Points on a hilly landscape, in no order, each with its height.
A ball rolls from a point to whichever of its 2 nearest points has the largest drop for the distance, and stops where none of them is lower. Distance is the straight distance between rows; heights are no part of it.
<942> h=455: [126 156 164 138 164 130 181 136 149 151 132 104 104 182 171  84  98 137
 152 101 197 152 174 147 116 158 125 127  82 167 125 103 164 106 102 153
 113 158 158 153 122 180 133 120 159]
<611> h=465: [ 72 115 151 151  98  69 153 125 173 185 157 131 114 128 127  99  73 119
 144  85  95 152 150 167 139 153 154 157 135 141 125 114 131 139 138 119
  89  91  85 130 173 179 157  92 114]
<333> h=567: [153 101 152 144 143 154  90 102 167 136 119  93 141 157 144 109 165 150
 137 124 201 104 172 174 155 140 107  78 104 101 226 119 106  78 116 104
 150 141 154 182 111 118 129 106 170]
<760> h=392: [122 158 118 125  81 164 165 109 139 106 116 125 116 109 116 108 118 146
 126 153 110 117  89  98 107 156 149  88 131  71  94  68 131 163  94 187
 121 136 156 129 136 129 115 106 134]
<715> h=385: [161 104 156 159 126 157 102 119  84 123 162 146 127 119  93 124 134 124
 107 137 135 199 127 167 129 116 158 199 187 122 185 136 102  96 149 175
 115 164 133 123 143 143 135 109 182]
<809> h=303: [105  94 113 160 164 100 132 115 141 162 111 109 170  90 136 166  84 109
 105 125 157 158 129 128 166 127 105 154 146 151 178 102 165  43 172 148
  85  85 149  74  80 144 109 153 148]
<948> h=462: [ 92 121 126 107 162 153 143 138 132 141  84 134 134 142 104 138 136  78
  96 116  75 146 110 130 195 149  87 164 140 167 144 103 192 161  92 132
 119 136 138 114 174 138 152 168 192]
<862> h=382: [102 164 187 101 163 115 124 146 117 110 162 158 134 133 165 128 157 137
 127 179 143 100 114 129 101 163  80 156 119 114 108 163 208  62 117 116
 133  91 177 146  99 108 154 115 183]
<732> h=486: [ 90 109 165  98 104 113 147 111 178 146 116 116 148 142 136 114  87 111
 114 104  99 147 163 150 132 149 171 103 120 121 154 119  83 140 126  86
 126  73  85 153 177 147 141 102  95]
<1342> h=381: [116 130 159 110 140 103 123 150 130 118 166 155 149 112 142 111 164 143
 131 144 143  95 151 132  93 143 129  91 116 118 101 156 114  93 118 104
 147 137 133 154 107  88  89 121 107]
<398> h=464: [154 129 132 164 100  75 119 181 152 151 115 136 129 171  97 119 168 104
 113 138 126 106  86 133 156  94 152 126 216 160 129 139  93 150  70 106
  90 112 150  74 183 117 138 156 136]
<1257> h=193: [120 107 119 101 175 187 152  87 105 115  97 114  88 231 155 129  66 122
 137 167 158 175 114 115 150 117 102 117  92 145 156  83 202  95 123 197
 155 102 177  86  85 165 121 165 157]
<439> h=236: [113 103 101 174 106 106 137 165 171 147 120 160 112 154 120 156  91 113
 140 112 126 110 130 134 159 132 140 143 100 169  92 112  86 145 137 132
 114 138  82  94 145 132 127 157  86]
<940> h=366: [141  70 107 165 151 112 106 171 124 145 156 136  98 106 130 104 121  97
 173 122 141 142 137 168  97 102 149 155 144 153 112 115  76  88 143 142
  87 165 108 109 130 159 111 147  94]
<573> h=551: [128 160 117 133 135 111  41 134 117  70 186 186  88 114  98  87 133 146
 157 120  63 135 118  83 126  64 121 145 167 115  89 193  52 140 101 114
 131 118  89  91 152 154 105 114  75]
<612> h=641: [131 135 148 124  71  92 114  96 114  67 150 195 123 154 103 182  78 149
 105 142  77  85  96  89 104  98 122 138  99 124 100 177  76 202 140 118
  88  95 103  93 145  85 147 106  71]
<379> h=409: [119 124 142 145 133 122 140 163 159 124 125  82 111 164 156 122 100 115
 199 156 174 118 110 125  99 133 175 168  59 134 126 108 144 111 153 140
 147 173  96 134 148 152 140 171  97]
<882> h=337: [140 144 176  95 152 153 128 133 132  78 127 142 138 116 135  84 165 120
 139 177 141  87 114 107 101 185  94 109  91  84 101 147 170  90 136 129
 154  97 149 139 121  85 130 111 142]
<1149> h=629: [143 113 119 137  70 129 143  93 121 100 100 179 135 139  93 195 103 129
 107 128 106 110 118 112 121 147 112 156 102 121  96 134 105 210 176 108
 124 100  98 114  87  82 125  92  63]
<279> h=307: [128  98 139 111 125  69 129 135 123 170 115 134 161  59 113 159 109 100
 112 101 100 141 122 133 153 154 123 174 137 144 128  84 138 129 152 135
 127 131 119 140 117 137 108 117 142]
<932> h=475: [118 169 148 123 133 100 177 140 155 152 169  94 108 128 175  93 144 157
 174 105 206 114 151 113  71 138 142 104  95 141 101  94 143 115 110 140
 134 170 148 172 143 163 115 137 115]
<194> h=607: [130 114  96 132 121 155 136 115 103 117 112 113  91 143  87 157 168 118
 114 114 162  88  95 116 113 141  81 149 145 145  79 170 125 163 182  74
 118  94  82  97  73  75 151 145 125]
<915> h=474: [167 172 134 179 141 125  69 137  81 146 100  75 132 121 171 133 149 140
 103 112 110 139 129 185 172  82 109 114 162 142 204 146 131  82 110 108
 189 129 124 124  84 101 111 176 176]
<891> h=638: [135 114  87 118 133 150 116  57 149 158 148 126 103  83 127  76 138 128
 154 105 147 171 135 103  98 119 151  71 140 103 161  74 133 103 125 127
 124 174 129 180 178 206 152 120 149]
<406> h=437: [152 127  94 165 151 154  90 157 104 175  48 169 134 106 122 129 185 123
  69 104  84 113 122 133 178  98 114 114 169 156 169 177  73 146 141 102
 156 103 178  94 131  68  95 126 140]
<880> h=513: [172 110 134 104 117 124 150 101 135 163 153  86 134 125 185 151 124 181
 166 123 141 193 184 139 155 110  70 142  97 154 182 123 165 136 162 157
 114 131 127 156 114 121 172 104 242]
<325> h=339: [171  85  59 202 128 104 108 138 131 145 133 149 125  99 126 128 135  99
 148 122 130 152 159 120 108  92 136 147 123 151  84  93  88 110 139 168
 103 177 155 128 101 169  80 155  69]
<21> h=460: [119 125 207 136 120 108 134 127 128 102 207 130 140 134 146  78 123 159
 149 148 148 149 144 112 118 149 121 152  79  94 110 154 199  73 157 154
  97 123 160 165 120 130 111 110 149]
<1260> h=585: [161  70 130 164 148 123  67  72 171 132 132 126 157 147 142 156 170 117
 134 123 220 116 149 150 154 144 130 106 122 119 198 117 116  76 165 108
 118 120 141 159 113 113 123 123 119]
<488> h=608: [124  97 119  94 110 205 122 112  86 118  88  55  97 145  87 113 124 126
 110 112 113 150  99 126 145 137  95 148 142 106 126 173 142 167 173  80
 143  98  42 112 115 101 153 126 162]
<1384> h=233: [109 171 129 134 143 160 148 106  94 187 100 168 104 171 154 171  99 108
 107 165 125 146  99 168 161 149  79 150 125 150 145 124 205 126  94 168
 164  53 190 121  92 147 161 113 191]
<3> h=596: [129 110 105 111 108 163 116 154 107 113  90 109 106 126  99 146 185 114
 100 121 129 130  79 123 128 114 132 169 187 143 106 164 122 174 160  81
 127 103  82  86 143 105 158 142 139]
<1047> h=417: [ 62 137 153 151 133  64 112 147 131 110 170 170 166 127 156 119 117 148
 141 140 159 124 135  99 139 136 105 171  75 133 105 155 220  42 131 154
  82 102 161 127 121 131 106 148 150]
<540> h=328: [136 130 124 115 131 145 114 175  96 120  99 105 107 135  82 106  82 127
 111 112 107 149 114 104 163 142 169 179 112 159 116 153 102 187 126 164
 131 122 119 105 168 107 155 111 177]
<586> h=321: [130 121 106 160  90 200 135 110 111 152  71  97 125 168 105  85 123 119
 130 137 114  81 117 116 148 148 110 141  93 118 118 152 133 167 152 130
 125 112 165 133 115  74 167 153 232]
<646> h=442: [149 133 124 108 122  67 130 166 170 147 140 108 112 154  90  88 133 131
 117 124  89 133 117 119 143  92 155 118 235 116 121 150  54 115  64 102
 116 103 113 104 198 159 145 148  94]
<137> h=164: [ 91 186 141  99 154 147 111 106 120  49 208 126 101 106 139 103  97 163
 130 130  68 127 133  68  95  85 163 109 116  88  95 185 117 149  79 162
 134 144 123 140 176 203 147 109 105]
<63> h=584: [154 102 101 114 133 142  93 153 100  94 123 143 110  99  95 133 229 108
 125 142 129 151  86 132 110  86 152 157 192 124 102 162 104 138 142  74
 115 131 103 119 163 141 111 148  79]
<1014> h=456: [145 153 122 163 135 107  90 148 112 194  66 141 152 103 155 156 133 126
  98 112 114 118 112 153 179 114 108 146 151 168 186 133 132 128 129 102
 165 123 147 127  94  89 116 134 173]
<443> h=496: [159  92 158 111 105 116 154  94 142 128 215  82 138 121 142 108 146 167
 161 148 152 182 171 130 122 138 102 139 100  99 149 124 171 111 176 157
  93 151 136 171 130 121 135 101 187]
<762> h=347: [126 136  68 171  62 205 142  89 157 123  77 100 109 142  98 141 142 115
 115 147  93  72 123 106 161 125 117  90  99  85 111 130  93 152 150 123
 135  94 154 110  87  97 156 156 163]
<561> h=504: [136  87 151  97 103 164 109  88 156 126 118 125 151 146 137 175 110 116
 121 134 115  92 152 157 138 123 170  75 123 107 145 127  61 138 157  85
 151 124  76 145 149 127 117 120  61]
<1417> h=438: [ 86 115 147 122 114 103 169 127 161 129 137 131 113 127 113 120  68 117
 144 124 112 138 118 136 143 167 131 134  66 117  83 111 159 177 120 135
  99 104  76 139 148 172 130  87  96]
<353> h=265: [124  99 140 153 159 118 121 124 168 182 128 101 150 102 148 142 100 144
 132  97 148 138 151 165 174 116  77 119 135 145 201  87 131  53 153 109
 113 109 152 124  60 121 116 143 172]
<845> h=264: [121  88 145 130  94  47 134 123 149 154 119 173 177  89 115 200 108 119
 133 115  91  90 130 150 146 135 119 138 120 123 144  74  90 115 157 108
 110 125 152 133  92 106  78 114  80]
<1218> h=340: [145 115 112  98 129 129  97 160 114 160  80 102 178  86 113 141 124 114
  96 112  63 139 127 141 181 135 101 164 171 141 119  90 128 165 127 112
 178 148 108 136 128 127 103 137 130]
<1285> h=691: [163 106 120 150 151  80  97 101 152 186 118 160 149 137 149 180 149 152
 152 124 183 122 132 139 101 156 107 138 161 164 173 115 130 127 162  97
 134 153 141 180  91 108 157  76 152]
<39> h=145: [133 136  94 123 107 193 154 111 148 110 142 159 112 137 118 122 113 151
  92 119 123  86 136 133 106 138  95  38 142 117  66 119  72 205  87 156
 126 122 111 108 118 126 119  74  94]
<564> h=284: [149 137  86 149 107 182  98 126 101 143  76 136 123 138 112  86 117 135
  88 119 103 125 119 104 165 142 156 135 101 128 136 196 115 180 155 132
 162 116 132 131 169  61 174 135 179]
<512> h=453: [122 171 148 138  99 115 139 140 148 116 141 141 128 132 178 100 155 160
 177 150 199  72  94  97  72 133 139  94  89 103  94  90 139 107 104 161
 145 157 152 152 136 111  91 149  90]
<1266> h=414: [150 159 126  95  97 164 133  84  92  83 146 141 137 101 133 110 115 145
 107 130 131 101 127 123  83 111 172  58 156  76  98 116  92 161  83 179
 105 156 142 147 160 143 115  88  98]
<144> h=376: [ 74 146 143 163 116  71 137 146 154 103 182 172 127 114 130 118 121 135
 144 139 144 124 118  99 113 124 153 128  83 109  87 162 151  74 127 127
  77  80 131 116 115 122 113 139  95]
<1088> h=713: [165 125  87 128  93  61 113 131 130 188 123 137 121  83 116 151 133 146
 110  98  79 159 156 117 112  95 166 146 167 163 134 121  62  93 148 110
 121 134 164 160 149 154 152 123 131]
<331> h=476: [142 131 130  82 119 174 127 105 126  98 127 148 111 113 163 157  77 148
 150 128 115  59 109 105  69  98 144 104 106 143  71 112  91 192 142 140
 136 181  83 122 159 170 148 124  72]
<1007> h=237: [136 163  82 134 143 125  88 134 113 165  91 129 147 122 149  92 133 132
  74 106 120 142 139  98 148 147 185 125 112 134 159 177 138 138 115 150
 178 122 163 172 172  91 173 109 161]
<746> h=329: [112 123  97 205 129 113 148 160 128 162  80 181 129 163 136 170  82 121
 132 130 185 144 124 155 134 122 137 185 122 196 138 135 134 109 154 150
  84 104 132  61  95 125 126 128 111]
<118> h=411: [ 81 173 176  82 104 135 142 144 119 103 157 137 138  91 164  85 128 158
 149 121 118 103 161  98  81 107 125  71  88  99  91 125 129  94  82 119
 166 144 126 158 116 138  69 138 117]
<462> h=412: [129 123 133  78 117  71 123 119  99 124 194 143 160  61 146 138 143 131
 119 115 100 107 165 113  97  92 144  84 118 122  91 142  96 103 119 108
 106 135 170 167 124 119  82 139 105]
<410> h=602: [161  66 121 131 150 166  73  79 155 125 125 138 151 135 122 130 151  84
 135 124 188 121 119 132 154 161 144 123 118 135 141 113 136 131 187  99
 123 117  92 128 148 113 135 143 106]
<689> h=273: [189 118  80 149 128 150  69 100 118 165  93 144 116  99 173 105 149 102
 128  90 148 116 147 119 151  99 161  73  93 159 129 117  87 147 133 124
 166 166 126 156 132 148  88 150 114]
<188> h=297: [139 122  89 166 141 165 125 128 135  68 177 160  86 107  78 112 154 115
 122 146 146 141 117 110 116 127 143 103 124  94 100 152  89 129 132 153
 113 143  96 107 124 139 138 133  98]
<649> h=458: [120 175 132  34 119 192 150 109  75  75  96 105 106  98 161 139 105 172
 129 112 115  86  87  80  70 106 146 114 133  99  79 108 141 195 115 171
 151 161 107 129 171 153 121 103  86]
<591> h=652: [132 127  84 151 145 166 118 122 107 143 128 130  80 108  95  59 157 118
 141 132 173 175 120 143 121 117 160  75 138 107 159 128 133 106  91 115
 111 159 111 157 162 174 147 105 171]
<675> h=495: [118 149 105 124 136  95 114 149 146 122 155 176 110 114 128 164  99 148
 156 137  94  84 105 111  98 130 155 158 113 149  70 126 104 177 141 131
 169 182  96 133 158 162 155 125  70]
<799> h=484: [137 125  90 168 129 100 114 140 154 122 166 143 109 184  85 121 184  85
 134 157 120  80 106 101 145 108 130 102 181 137  74 162  87 178 102 107
  92 114 136  88 171  82 143 185  97]
<226> h=351: [139 128 137 144 129 125 124 142 132 131 160 133 132 107 121 137 166 112
  94 108 143 166 145 148 133 136 171 165 177 141 137 148 108 104 150 119
 126 135 117 129 128 131 124 134 136]
<1413> h=410: [ 70 114 109 110  82 148 175 116 141 114 132  97 111 146  89 118  91 119
 131 141  80 128  89 106 139 124  95  93  88 104  67 109 147 231  80 125
  89 113  93 133 158 151 132 123 113]
<797> h=620: [154  74 126 117 176 138  89  74 140 139 152 120 127 102 137  96 143  87
 159 122 193 152 120 117 119 155 158 120 108 128 156  98 162 110 154 134
 108 143 114 166 160 174 138 114 144]
<892> h=213: [171 144 156 166 126 141 130 101 123 136 119  75 142  96 122 130 121 148
 125 128 177 142 146 157 149 148  80 102 133  95 174  99 158  67 146 158
 135 116 158 132  32 119 104 104 172]
<45> h=485: [107 133 141 113 192 113 130 131 160 162 101 135 135 129 142 153 108  95
 116  87 124 137 123 136 167 159  98 154 148 182 166  81 185 107 130  94
 141 127 102 107 137 161 160 170 160]
<1395> h=391: [ 92 138 135  77 149  98 153 148 132 104 123  68 111 141 109 113 119 102
 145 127 103 136 129  92 121 114 180 137  75 141  97 133 109 189  99 116
 135 133 104 140 207 168 136 145  89]
<783> h=416: [118 108 118  96 142 158 134 128 155 122 114  96 129 121 116 114 135 101
 152 144 123 132 118 114 122 140 152 105 113 125 112 100 125 160 118  95
 145 145 103 150 157 142 137 155 112]
<1242> h=323: [ 84 129 128  77 109  92 131 117 128 122 143 164 187 104 120 174 111 119
 101 131  72  78 122 139 134 134 140 104 137 116  96 136 122 181  90 112
 123 114 121 155 179 125 129 108  71]
<51> h=532: [120 163 144 130 112 109  77 146 121  76 195 147  83 101 115  90 128 161
 168 143  67 142 138 103 106  56 159 137 129  89  96 179  69  63 102 121
 126 135 113 138 152 179 119 156  93]
<719> h=419: [ 98 144 155 132 150  86 135 116 110 133 187 172 161 124 170 181 168 150
 136 163 160 131 114 135  97 121  51 175 160 132 143 150 211  71 144 115
 101  95 180 127  64  95 151 132 159]
<1168> h=436: [ 95 165 174  37 140 157 141 123 102  81 110 130 117  80 156 106 109 157
 166 120 108  93 104  76  78 112 107  89  84 103  77 101 159 145 115 121
 175 134  86 126 129 153  81 132  94]
<352> h=338: [ 84 113 104 160 134  91 167 135 155 139 129 156 145  89 106 165 120 110
 115 138 147 147 100 118 138 137 130 136 136 122 119 115 152  85 148 123
  67  81 133  96  85 132 118 136 101]
<432> h=415: [138 112  91 105 170 189 113 171 114 149  77 127 123 122 112 117 147 116
  78  95 112 132 155 141 163 131 122  92 165 162 136 154  71 120 115 106
 164 121 109 104 128  93 123 130 145]
<734> h=364: [154 117 132 136 106 128 105 159 116 122  98  96 175 103 113 160 190 112
  96 146  90 124 126 165 151 122 109 161 196 105 144 118 102 119 131 108
 165 144 132 116  85  85  88 144 120]
<1398> h=440: [109 105  98 125 137 129 116 153 150 155 107 133 149 114  95 130 139  84
 121 134 110 115 102 121 181 148 122 124 128 160 113  99 131 171 101 104
 101 113 144 128 158 103 139 155 158]
<304> h=621: [161 131 158 126 126 179 111  93  73 112  74  43 115 158 104 108 110 112
 125 141 106 152 104 143 166 153 117 108 130 110 126 144 216 162 156 120
 158  87  63 115  97 105 123  95 153]
<1026> h=367: [108 163  80 142 106 219 165 110 151 120  63  90  78 149 132  87 145 124
  97 123  88 127 133 116 156 132 103  60  83  91 139 160 115 147 122 108
 162  97 102 108 110 115 153 150 159]
<1163> h=281: [ 69 200 142 107 138  50 177 155 137 112 189 124 110 108 105 118 118 156
 128 134  97 113 135  84 114 150 153 132  87 110  93 154 172 116  78 149
 130 144 154 154 160 140 155 134 145]
<1177> h=666: [126 122 115 203  92 101 128 122 162 115 142 177 157 161 121 147 134 115
 141 159 151 124 126 138 117 150 147 140 122 104 116 130 136 151 149 120
 109 117 135 131  97  89 108 107  51]
<1371> h=230: [187 143  93 145 124 137  84 107 102 139 105  93 130  96 164 114 182 119
 117 105 186 140 134 101 135 121 148 108 116 140 142 109 131 133  97 167
 169 193 146 178 120 143 102 140 180]
<57> h=383: [143 132  90 105 114 116 116 157 112 141 120  99 157 108 118 168 210 146
  79 123  86 143 146 142 121 100 143 128 219 104 120 154  86  84 115  92
 165 142 149 156 118 122 118 142  83]
<1215> h=195: [137 134 117  90 122 166 150 118 153 137  90 147 137 128 129 110 135 148
 121 127 151  66 131 138 112 189  99  54 144 117  77 101 121 182 116 123
 152  96 143 147 128 117 122  51  95]
<1023> h=703: [162  93  87 135 124  63  82 103 144 203 116 134 138  67 152 155 135 141
 150  95 118 147 138 113 105 115 115 143 153 161 172 100 100 114 165 112
 136 157 143 180 120 132 157 112 178]
<745> h=190: [148 178 127 137 144 164 136 124 109 144  85 109 120 188 143 173 126  90
 112 148 140  86 112 173 168 149  83 139 128 163 129 123 193 123 122 132
 160  71 136  85  85 107 168 153 180]
<554> h=299: [103 107  97 183 121  81 164 171 143 104 102 183 137 159 135 186 137 129
 113 115 174 109 110 119 129 123 127 187 126 172 124 148 148 101 176 127
  81 104 110  30 124 124 108 167  61]
<399> h=552: [151 109 179 107 135 150 132 127 152 142  93  77 159 147 155  79 129 133
 154 118 188 112 171 166 122 158 117  75  92 120 171  81 108 121 109 115
 150 145 142 181 131 126  85 105 132]
<159> h=430: [ 90 135 191 106 181 150 191 154 112 115 122 101  97 194 139  83  84 127
 166 121 139 183 151 173 116 137 127 146  89 151 124 117 154 140 103 149
 110 167 123 131 102 187 110  97 145]
<55> h=519: [145 125 142 102  92 200 105  46 162 128  73 121 145 143 173 128  81 127
 128 122 130  96 151 137 153 125 155  50  81 116 162 109 115 166 152  90
 163 113 102 154 151 154 133 125  91]
<1086> h=514: [150 125 137  97  78  88 134 128 119 117 215 118  94  83 133 115 132 161
 158 141  53 143 183 142  88  53 136 131 129  97  99 143  68  52 147 118
 102 150 141 145 157 167 136 171  97]
<301> h=470: [132 107 126 182 110  74 151 133 123 154 155 140 170 111 139 191 179 149
 145 121 136 158 149 146 103  88  65 190 190 140 188 112 147 114 158  95
  81 149 169 128  64  91  99 128 131]
<676> h=361: [139 118 173  86 133 164 123 154  75 120 155 149 113 145 121 143  98 141
 118 121 117 183 101 182 110 117 169 207 176 146 169 117  96 130 130 181
 160 135 141  91 133 155 131 115 174]
<927> h=389: [ 70 120  83 121  92 183 155 117 155 128 100  90  91 166 108  90 102 127
  99 119  69 167 112 100 147 111  91  93  90 121 114 145 107 203 104  84
 116  94  82 132 156 137 170 140 143]
<943> h=362: [ 85 134 167  73 115  83 176 173 121 118  81  75 147 148 114 136 135  91
 104 104 106 140 131 120 162 142 169 151  91 142 135 129 131 145  87 114
 128 120 114 135 193 134 120 156 129]
<1284> h=492: [169 124 146 137 139 174  75 109  87 122 107 111 121 152 164 152 145  97
 103 119 144 161  96 166 175  79 125 139 158 151 205 118 132  73 128 126
 151 101 125  73 110 130 121 212 173]
<846> h=534: [154 137 156 108 109 197 127  71 157 126  48 101 125 141 160  58 125 129
 141  95 172 118 142 125 161 159 110  48  80 102 151  88 140 154 141 101
 157  95 130 148 144 137  93 120 110]
<160> h=271: [ 96  83  78 201 106  94 146 172 161 121 106 166 169 179 104 178 125 129
 125 139 131  87 129 131 172 124 104 153 133 158 113 121 106 122 155 136
  88 140 138  58 142  99  97 189  72]
<977> h=327: [108 143 183  88 158 130 160 152  97 135 145  98 113 141 130 144  93 147
 107 112  88 178 135 158 131 142 131 211 179 145 163 119 170 108 143 152
 161 163 113 111 110 162 137 108 178]
<190> h=363: [137 153 117  99 125 158 157 153 112 115  81 100 117 125  91 106 106 142
 107 138 125 118 124  97 126 182 155 121 102 109  99 123 135 169 116 174
 158 134 133 127 127 102 147  83 160]
<1226> h=142: [144 159 141 129 156 204 139 109  93 120  81  96  91 215 144 132  89 112
 132 156 127 141 121 137 159 125  94 129 101 152 157 111 186 113 129 157
 175 123 140  77  78 113 164 190 192]
<452> h=664: [157 134 106 161 126 205 111 118  90 146  81 146  94 139 142  55 153 124
 144 139 205 140 109 162 142 128 140  77 101 119 149 138 166 137 107 126
 122 131 117 137 136 138 120 108 163]
<12> h=242: [120 140 128 108 153 121 145 129 161 160 119 131 162 114 123 126 128 141
 100 111 146  96 168 153 142 201  98  97 133 140 113 107 153 141 107 117
 158 124 154 167 110 123 130  77 133]
<624> h=341: [107 138 156 135 167 158 137 161 143  75 184 127 103 138 116 111 153 120
 104 143 123 154 118 126 133 151 155 167 135 114 115 164 127 123 128 144
 132 137  99 108 151 128 145 144 131]
<737> h=418: [138 121 128 102 166 108 129 198 149 139 143 131 108 170  78  91 111 127
 136 138 103 101 120 133 126 130 127 107 206 144 129 149  51 141  84 114
 131 140  96  84 190  84 145 129 117]
<1400> h=678: [151 105 128 199 119  52 106 116 152 135 146 165 153 177 137 162 159 147
 178 163 186 117 116 130  74 143 133 143 134 121 174 132 124 116 152 116
  99 153 159 168 110  71 128  98  95]
<1259> h=223: [ 64 196 154  72 138 100 157 126 107  94 171 107 126 103 151 123 109 162
 142 132  64 115 148  70  82  80 158 117  95 111  85 144 155 135  79 136
 141 172 152 172 175 201 130 147 106]
<1381> h=506: [128 146 171 108 215 116 138 125 140 123 145 109 137 146 154 143 115 108
 139 128 163 111 124 151 129 176  80 130 140 164 125 102 216  98 124  99
 153 116 106 110 103 140 150 157 115]
<538> h=239: [122 172 142 122 134 145 119 102 114  35 198 150  81 103  93  83 144 139
 126 153 126 126 113  74 108 127 178  88  97  59 100 176 120 107  99 174
 123 122 125 124 146 147 136 117 121]
<1302> h=447: [ 83 133 110 191 149  89 130 140 118 131 161 211 167 135 158 158 166 155
 144 145 146 141 134 121  75 101  64 196 173 146 163 146 203  85 148 102
  93 131 170 102  77  94 103 131 104]
<361> h=180: [163 165 102 133 148 125  84 125  72 156  94  79 143 114 177 115 168 131
  85 114 148 150 143 107 145 115 148 123 119 139 183 174 147 113  94 159
 174 143 164 186 115 103 137 137 211]
<1147> h=568: [150 111 119 144 133 100  79 137 119  84 171 179 115 101  77  90 167 116
 150 143  83 151  82 108 108  88 141 162 193 108 103 158  89 165 129 107
  92 120 110  96 170 123 109 130  72]
<667> h=330: [ 82 162 122  80 120  65 192 161 125 133 124  63 148 133  98 126 120 136
 103 114  89 150 171 107 129 142 158 115 107 114 135 124 124 104  71 131
 130 144 170 161 146 121 154 131 146]
<1377> h=399: [109 114 160 119 196 145 148 184 125 121 180 113  86 145 138  77  99 124
 195 123 129 157 148 182  77 116 140 163 130 153 136 119 104 107 111 139
 109 186 104 119 144 176 129 133 122]
<572> h=309: [202  87  96 179 128 110  78 126 117 145  96 149 134 121 129 162 167  87
 129 104 140 140 155 127 141 102 144 132 130 158 153 108  61 112 149 116
 139 175 145 143 107 121  72 148 101]
<1239> h=290: [132 132 161  92 190 161 155 115 114  93 128  75 130 127 140 108 183  93
 137 176 123 103  97 116 100 161  79 106 134  87 127 108 221 103 108 149
 140 127 151 119  87 116 111 126 178]
<1087> h=353: [129 114 122 158 136  96 131 147  95 116 100 132 134 162 159 174  76 122
 145 148 191 135 102 157 130 127 149 230  99 161 120 133 184 109 193 170
 107 117 113  63  88 148 121 139 100]
<576> h=490: [118 119 171 103 109  73 167 158 143 121 208  91  94 108 107  78 108 157
 174 128 101 159 159 145  92 108 150 140 114  97 143 137  87  54 153 124
  91 143 118 130 159 129 143 153 139]
<234> h=194: [130 133  86 170 101 125 147 134 145 130 146 182 108 134 102 171  81 127
  93 114  92 115 142 123 144 113 113  88 123 156  72 124  54 189  91 153
 110 137 105 100 109 144 115 112  82]
<263> h=439: [135 139 123  61 116 120 126 102  89 102 162 102 186  73 152 138 122 137
 101 136 101  95 143 102  83  84 160  66 147  93 103 133 112 130  72 148
 104 153 194 177 150 140 127 120 113]
<1419> h=155: [173 148 140 121  67 132 148  93 130 143 119  98 144  89 131 125 120 174
 123  97 161 116 179 148 133 142 131  84 111  82 160  91  95  87 155 152
 160 153 158 164  60 125  92  88 138]
<1131> h=618: [155 118  99 180 120 166 168 120 106  97  98 171  98 148  73 166 152 120
 110 126 148 111 127  97  98 154  57 146 120 132 101 164 124 178 184 106
 116  90 118  82  52  66 119  97  80]
<1036> h=390: [137 114 113 113 181 133 108 172 137 159 121 129 130 148 111  90 127 116
 120 114 140 132 151 147 124 141 158  97 163 171 156 138  74 120  84 119
 136 148 135 142 174 104 144 112 155]
<945> h=431: [152 131 106 164 103 148 130 149 153 126 101 102 131 154 152 127 128 132
 160 157 194 102 105 109 121 149 143 126  90 121 119  78 144 120 130 171
 149 187 133 129 116 121 122 165 127]
<710> h=216: [153 119 156 143  79  73 142 111 122 130 162 152 165  85 117 150 111 143
 124 121 117 130 166 141 111 141 132 133 105  99 131 110  89 111 167 141
 120 142 163 153  63  94  86  96 103]
<1080> h=463: [103 142 151  86 135  60 169 164 150 119 177  84 106 118  92  81  95 142
 137 111  57 159 141 125 111 108 154 146 176 102 126 141  79 112  93 113
 107 117 114 120 192 170 151 135 102]
<228> h=654: [116 133 145 174  84  58 129 120 146  95 156 214 128 140  91 146 109 128
 138 136  98 125  90 107 107 125 142 159 138 108 119 149 116 165 145 111
  80  83 110  87 136  92 122 100  52]
<1240> h=354: [ 61 136 121  79 105 130 114 111 120  98 135 205 151 106 134 188 118 139
 111 160  56  71  89 112 107 103  81 114 126 117  74 160 144 197 104  79
 120 114  87 131 155 125 151 118  76]
<806> h=286: [ 76 117 106  77 130 126 142 129 137 151 103 123 187 103 105 143 121 116
  73  95  92 120 146 141 157 179 129 107 152 106 125 129 132 153 102 112
 137  69 131 146 139 104 146  66 108]
<1204> h=275: [113 145 146 139 149 146 124 123  97 168 121 172 141 130 123 150 105 112
  91 140 135 166 108 163 151 153 123 179 164 164 133 136 178 160 125 154
 125  89 160 124 115 131 144  77 187]
<1028> h=491: [156 113 121 164  97  97 142 113 145 178 154 117 164 105 154 187 139 178
 156 117 150 171 177 155 158  93  55 171 142 159 189 116 126 118 186 134
  99 130 146 127  69  91 148 106 198]
<123> h=384: [140 104 156 156 114 143 104 133 121 139 115 108 119 177 177 136  91 116
 176 151 189 152 118 180 125 130 179 196  95 140 162 124 150  91 169 149
 133 148  85 117 117 150 142 143 126]
<511> h=244: [150 101 138  98 195 194 132  87  83  74 133  80  98 183 134 137 135 101
 145 176 165 128  88 114 121 129  92 120 134 112 147  94 229  90 130 193
 138 126 147  89  89 138 125 159 161]

For each start below, name the point where the ball stops.
<612> -> <1036>
<797> -> <361>
<1028> -> <1226>
<452> -> <361>
<942> -> <361>
<932> -> <39>
<488> -> <1036>
<443> -> <1419>
<45> -> <137>
